Each row is a point on a landscape with many valleys, with its height.
From any point a ball rolls to the lowest of the 2 points nearest to it. It stops when none of these is lower. Distance is the straight distance between rows; heights are no part of it.
dimop height 705: [-22  -2  32 -47  -6  -8 -15  -1  44  46  16 -15   4 -76 -28 -42 -11 -22
 -14  69   8  17  40]
kir height 683: [-33  -6   6  30  31   1 -22 -77 -31 -72   8  -7  89   5  18 -19   3  -6
 -30   6  -8  38 -50]
Fupa height 665: [ 73  23   0  12 -15 -21  -9  29  46  14 -12 -37  69  59  32  67 -28  -9
 -45  38  -9 -49  -8]
kuri height 771: [-105   52   -1   47  -23    9    5  -29  -44   27  -42   -1   52 -108
  -42  -19  -14  -35   65   17  -23   35  -20]
Beli height 282: [ 28  17 -10   3  13  33 -55  46  11  17 -70 -34 -42  -2 -65  19 -18 -39
   5 -49 -29 -41  41]
dobe height 581: [ 33   0  20 -34 -16 -30 -43 -23   5  18  19  -5  19  14   7  12  34   0
 -11 -65 -58  -2 -38]
mer height 426: [-44  35  32 -27  -5  41  -8  49   6  68 -27   5 -20 -20 -19   5  -5 -69
  15 -50  63 -42  19]
Tob height 751: [-61 -19 -11  27 -15 -11  33 -28 -26   3  31  -3 -58 -10 -19  13  21 -41
  78 -45 -10   9 -58]
vudu height 654: [-20  54  24  -6 -14  21 -10 -79 -13 -44 -14  -6  98  18  22   2   4  -4
   1 -12  36  12   4]
Tibo height 212: [-32  57  16   9  13  -8 -10  -2  69  20  47  -1  88  18  85   7  15  51
 -18  49  36  33  11]
kivib height 302: [-14   3   2  -7  64 -16 -46 -78  41  -4  18 -29  22 -46  -5  19  -1 -55
 -14  -2  -1 -32  32]
Soli height 741: [ 41 -16   0 -22 -52 -20  16 -19  30  20 -23  16 -30 -50 -18 -49 -25   0
 -29  40  42  17  -4]
Dofit height 387: [-66  16  12  -8  24  -9 -55 -39  -1  18  12  34   9 -57 -15  12  48 -66
 -24 -36  23 -17  -4]
Zeler height 281: [ 30  14  12  20 -33  38  12  67  20  -5 -14  38 -38  62   2  41  -9  24
  63 -13 -41 -33  29]
Mol height 609: [ 10 -12  42 -38  32 -10  -7  27  18  -7  60 -49  74  25 -20  17  -9 -20
 -32  36 -42 -15  22]
Dupov height 427: [-55 -18   9 -37 -41  56  21  -5 -23  17  -9  18 -60  42  26 -17 -16  30
  36  -1 -11   5 -52]
vov height 699: [-74  14 -37  30  -1 -37  61 -30  17   9 -39  12 -45 -46 -26 -48   8  22
  65  22  50  49  12]
Tofo height 578: [ 37  -5  13  -4 -27 -48  18  41   7  35 -41   5 -64  10  -3 -32 -23  -4
   9 -81  49  -9  23]
guv height 742: [-81   7  18   0  10  43  17 -30 -43  10  15   4  30 -78 -65 -30  10  -6
  43  13  13  44  15]
Vid height 502: [-26  13 -27 -12  -2 -32  -4  45  25  40 -40  -5 -52  11 -21  15  30 -42
  52 -41  69 -25 -20]
gikib height 440: [  9 -17 -40  -2  49  17 103 -38 -30  -5 -10  19   2  -4  14 -16  50  49
 -44  -9 -28  13  37]
rif height 433: [ 64 -47 -20 -17  19 -15  53   6 -20  -1  28  55 -20 -13 -12  29  27 -12
 -17   6 -39 -49  21]
lonep height 786: [-44 -34 -42  49  26 -18  -3   1 -14 -38  44  21 -43 -28 -61  37  57 -25
  52  10  25  13 -28]
vulom height 513: [  0  23 -24 -13 -11 -27 -25  16 -22 -32  43 -29  12  -8 -19 -12 -15  12
  34  55  44  20  30]
Fite height 567: [-66  46 -30  -2 -47 -75  -5  -7 -51 -20 -11 -29  -4 -19 -34  -7  32  -2
  32  30  38   7  24]
Geri height 192: [  6  29 -17  -5  -7  23   3  45  -1  47 -21 -14 -46  32 -58   7 -22  13
  80 -80 -47 -14  38]
San height 697: [ 70  -6  34   9 -85  23   4  17  47  24  -5   6 -20 -12  55 -32 -19  48
 -37  43  10  33 -41]
num height 551: [ 44  24  21   9 -55  24  -2  27 -27  15  50 -20  18  37 100  28  21  37
 -57  -4 -19 -13   2]
Diba height 561: [ 16 -19  20 -28   4   5  22  54  12   5  32  28  39  56 -24 -31  15  17
 -22  43 -41  13  -6]
Geluf height 354: [ 50  16 -26  -1  58 -37  21   9   6 -35  14  12  44  37 -17  15  -1 -36
  27 -13  13 -35  43]
Dusa height 507: [ 42 -24  16 -11  26  37 -42  54 -19 -30  29  57  -8   9 -10   2 -49  15
 -26  34   1 -23  50]
tebig height 379: [-19 -11 -20 -19  55 -11  18 -71  -2 -23 -21 -14   7 -39   3 -18  28  -2
 -30   1 -27  -4  39]
nagub height 662: [  0 -12 -36  38 -28 -24  89 -51  -9 -31  -2  31 -48  -9   3 -30  14  41
  33   7   7  56 -12]
bipo height 711: [-86 -19  12  31  35  23 -16 -42 -26 -65  -8  20  64 -43 -30 -43   0  11
  11  21 -29  45  -7]
Turu height 267: [ 51  -2  -5 -23  69 -25 -15  37  20  14  -6  -5  23   1 -56 -37 -10 -19
  10 -59  27   8   4]
bemog height 348: [   9    3  -38  -22   57   48  -49   38  -13   31  -30  -26    2    7
 -105  -16   -6    0   -1  -30  -31    2  -23]
kemo height 653: [ 95  -5  21  26 -40  32  53  75  24  39 -39  29 -28  12  43 -15 -20  52
 -29  22 -39   9   8]
Bevak height 603: [109  -9  40  53 -26 -22  20  70 -42  23 -35   5  12  13  74  14 -60  23
 -49  -7 -25   3  21]
fafi height 660: [ -8 -23  64 -41 -10  31  -8  41   8  22  29 -75  12 -29 -31   6  -6 -36
 -26  22   5 -13  36]
tizat height 669: [-57  -7  15  23 -19 -16 -51 -83  23   1  39  26   3 -69   8  34   3 -51
  40  36 -55   3 -29]
Savod height 617: [-81  33 -54  39 -17 -59  -4  -5 -31 -11 -71 -17  25  -8 -87 -17  20  13
  54   2   5  48 -38]
zuzef height 484: [ 67 -56 -25  34  31  37  78  63 -44   5  10  39 -32  28 -24  15 -22  40
 -39  16 -47 -13  21]
bido height 625: [-14 -20  52 -45 -29 -38 -34  24 -40  -4  85  -5  -1  35  16 -12   8   8
  -6 -41 -22   5 -23]
vuv height 483: [  2 -17  13 -31 -30  50   0  17 -32  33 -33   8 -70  -8  48  10 -62  30
  36 -22  13 -26  12]
dinu height 350: [ 19  -2 -44  15  14  66 -15  13 -56 -39 -59 -26 -57  26 -31  45 -16  14
  11 -35  -7 -54  25]
Makog height 627: [ 43  -8 -42   3 -12 -37  64  -7 -11  -5 -44  20 -58  28  -7 -38 -17  46
   2 -32   1   6  12]
tizaf height 710: [-69 -27 -15  20 -10  -8   2 -46 -18  30   8  29 -49 -81 -16  13  29 -43
  22  12 -37  18 -78]
Novo height 95: [ 10  18 -12  62  35 -33 -26  11  55  -2  66   4  77  10  66  -1  11  49
 -62  31  76  54 -32]
feb height 544: [ 62 -17  32  18 -42   0  -8  39 -52  -4 -58  -9 -52 -22  37  32 -63  24
 -21   5  -2 -21  45]
Lin height 403: [ -1  -7 -47  -7  41  47  47   0 -39  -6 -18 -55 -36  21   4  22  32  38
 -18 -43 -29 -19  28]
gid height 351: [ 15  34 -17  14 -62  34  41  14 -35 -34  39   7 -32  36   0  44  51  34
  34  14 -44 -21  38]
bod height 389: [ 27  -7 -11  -6  43 -36 -22  -3  52  -3   6   7 -21 -16 -33  12 -30 -63
  10   8  -4 -50  74]
nira height 611: [  48   -8   46   26  -39    8   17   40   43   18    1    9   27   64
   62   19   -4   16 -106   17   29  -38   -8]
pirar height 568: [ 15   2 -17   1   7  37 -27  17  28 -36  -6 -57  -7  16  22  21 -13   6
 -26  52  41  -5  15]
kog height 301: [-59  29  28  -4 -44  -9 -26 -11  19 -19  59  -9  20  35  85  10  20  48
 -15  55   4  39 -17]
kiku height 586: [ 32 -26   1  39  29   5  38 -34  67 -27  14 -19  12  38  35  15  28 -37
 -34  25 -61   2 -35]
bur height 370: [-74  16  42 -37 -54  46 -54 -35  25 -12  11  10   3  37  33  -1   2  23
  33  30  -6  15 -41]
Vadu height 633: [ -8   1 -14  16   3  18 -24 -91  37 -34  -3  -9  16  -3  39  37  16 -27
  24  34 -51  -2 -45]
bofov height 520: [ 50 -26  36  26   1   4 -10 -16  45 -22  40  -5  10   9  28  26  14 -18
 -33 -40  11  -9 -27]
Mis height 438: [  2 -33  55  22  29  22  18   2  50 -10  14  -3 -33  26  14  -3 -12 -55
  35 -66  26 -16  -4]
mebul height 493: [ 63  -5   3 -39 -10 -21  49   9 -74   8  57   9  40   0  46  10  18  20
 -33 -11 -13 -27  14]
Kudag height 457: [ 43  12 -46  -8  -6 -16 -32  18 -22 -37  -6  11 -47  -2 -42  -4 -53   3
  -1  28  16 -36  77]
Datup height 550: [ 24 -17 -23 -21  48  31 -81  13   9 -29  34  34 -28  -8 -11 -16  -7  35
  -8   4  24  26 -21]
Turi height 706: [-15  -2 -40 -47  11 -65 -20 -11 -39  47 -31  10   3 -39 -10 -37   1  10
   1 -34  32  33 -56]
Pomu height 349: [  1  15  20 -22  31  48  14   4   5  14 -34 -25  20   4 -23 -38 -20 -35
  27 -47  53   0  -4]
Nom height 748: [-27 -13   0  -8   6 -86 -75 -20  36  36  28  12  -6 -32  -9  -9 -10 -18
   4 -18   8  33 -58]
gula height 616: [ 21  24  10  23 -14  56   8 -41  20 -60 -34 -14  34  44  58   4 -20 -17
 -30   4  67 -26   5]
nirod height 661: [-76   3 -34 -10  -6 -99  -6 -35 -15  24 -73 -10  32  -2 -13 -30   9  -9
   1  13 -33  15 -48]
zelid height 602: [-24 -29  10 -60  38   8  20  10  -6   9 -18  15  45  61  22 -15  38  21
 -59  10  -2  -1 -37]

For each start below, name the point where the ball stops.
Tob | Turu
Soli | Novo
lonep | Turu
nagub | Turu

Call two points neighbours if one is among the 2 nearest of the other. Go from one point of each pair to the other, from neighbour to neighbour, staying as low as possible. Name the highest point that can't be avoided.
Novo, rif | kemo
Geri, kivib | bod
Turu, Beli | bemog
